Points, in no order, along strands that fork, close into loops and pass close to each other.
Points whose rows are less than 40.8 apart are linked; no others are.
musez: -31, 37, -30, 10, -15, -8, 39, 25, -28
kabam: -29, 3, -15, -5, -3, 0, 34, 25, 0
lumo: 32, -67, 5, 7, 25, -14, -49, -26, 38
bes: 13, -51, 1, -1, 14, -17, -43, -17, 23
likin: -14, 4, -9, -38, -19, -13, -54, -32, -24
Sig: -4, 24, -46, 47, 5, -60, 2, 10, -34
mip: 43, 7, -9, 90, 19, -47, 21, 2, -28
mubut: -12, 20, -21, 36, 2, 6, 48, 23, 6
Gusuv: 8, 27, -46, 57, 2, -68, 0, 0, -44
Vadu: -6, -14, 38, -58, -10, 54, 39, 34, 30
tepiz: -9, 53, -34, 56, -20, -30, 17, 15, -43
legon: 4, -15, 18, -35, 12, 22, -42, -37, 20
rige: 6, -2, 6, -43, 17, 21, -48, -55, 16
goreg: 6, -14, -10, -25, 2, -4, -68, -53, -2
gege: -39, 38, -29, -21, -21, -14, 30, 28, -37
Dav: -14, -25, -8, -16, -4, -17, -32, -6, -2
duz: 20, -12, -7, 64, 29, 10, 52, 22, 36
sirud: -7, -38, 20, -18, 11, 18, -22, -7, 29
los: 19, 16, -6, 78, 0, 4, 45, 21, 11
Toso: 8, 15, 7, -62, 21, 24, -41, -53, 13
baroz: 46, 1, 11, 104, -2, -18, 37, 14, -9
didu: 1, -14, 54, -58, 11, 60, 8, 3, 39
vod: -24, 2, -1, -43, -18, -12, -37, -13, -23
tid: 3, 18, 34, -70, 3, 35, -24, -19, 7
Keza: -28, 1, 1, -39, -19, -6, -19, 4, -20
rup: -31, 1, 0, -41, -19, 1, 2, 14, -18
dib: -4, -26, 20, -29, 9, 18, -32, -20, 20
kemid: -21, -10, 24, -45, -6, 35, 41, 30, 18
Lebav: 31, 3, 2, 84, 12, 7, 53, 17, 25
novav: 5, 19, -16, 62, 4, 0, 42, 20, 4
Minog: -43, 32, -18, -39, -30, -18, 16, 25, -42
geman: -40, 25, -13, -47, -30, -23, -2, 16, -45
godeb: -2, -7, 46, -65, -6, 56, 20, 22, 27
rin: 23, -23, -17, -20, 22, 4, -69, -64, 16
zus: -21, 1, -16, 14, 7, 2, 37, 26, 11
durug: 49, -5, 20, 106, -17, -3, 47, 20, -1
leg: -6, -35, 1, -11, 2, -15, -40, -15, 10
latem: 31, -40, -6, -8, 23, 0, -65, -57, 28
zuz: -4, 20, 34, -77, -19, 32, 0, 16, -5
Rodob: 6, 17, 24, -68, 11, 32, -31, -34, 11
miril: -6, -24, 42, -43, 10, 44, -2, 0, 32
veze: -17, 19, 20, -71, -27, 17, 5, 18, -20
sizik: -32, 29, -40, 13, -11, -31, 16, 18, -32
Ludig: 2, -18, -11, 37, 25, 8, 40, 26, 33
boso: 44, 7, 1, 98, 5, -34, 27, 9, -23
siki: -10, -16, -13, 21, 17, -1, 32, 23, 22
neba: 6, 38, -25, 72, -10, -31, 18, 12, -33
rubi: -31, 0, -2, -31, -11, 7, 21, 23, -9
Tavup: -8, -38, 35, -24, 14, 34, -2, 3, 39
Lal: 21, 33, -29, 78, 1, -56, 8, 2, -42
Ratut: 38, -58, -3, 1, 28, -6, -64, -51, 32
luda: -21, 21, -44, 24, -6, -48, 1, 13, -32
serus: -2, 0, -4, -39, -6, -2, -57, -45, -14
dup: 1, 25, 41, -74, -7, 36, -12, 0, 2
Ros: 45, -3, 24, 105, -24, 8, 57, 23, 12

A piece is two or more points that can be reached from each other along the links. Count, over all rows, the pieces, the separate loops (a circle has one, a figure eight two, a Y none), the forks (points with three links) and the tips (points with one).
pieces: 4
loops: 1
forks: 1
tips: 7

A tip is a point with one link. Name the tips that can be reached along the links from each point below, in the order of the rows.
Keza: Dav
luda: tepiz, geman
dup: kemid, veze
baroz: mip, Ros

Name the points in between on the shortest way along the links from the first point to the second, in order.
rige / zuz: Toso Rodob tid dup
kemid / miril: Vadu godeb didu
Ros / mip: durug baroz boso
bes / goreg: lumo Ratut latem rin
luda / tepiz: Sig Gusuv Lal neba
rubi / vod: rup Keza
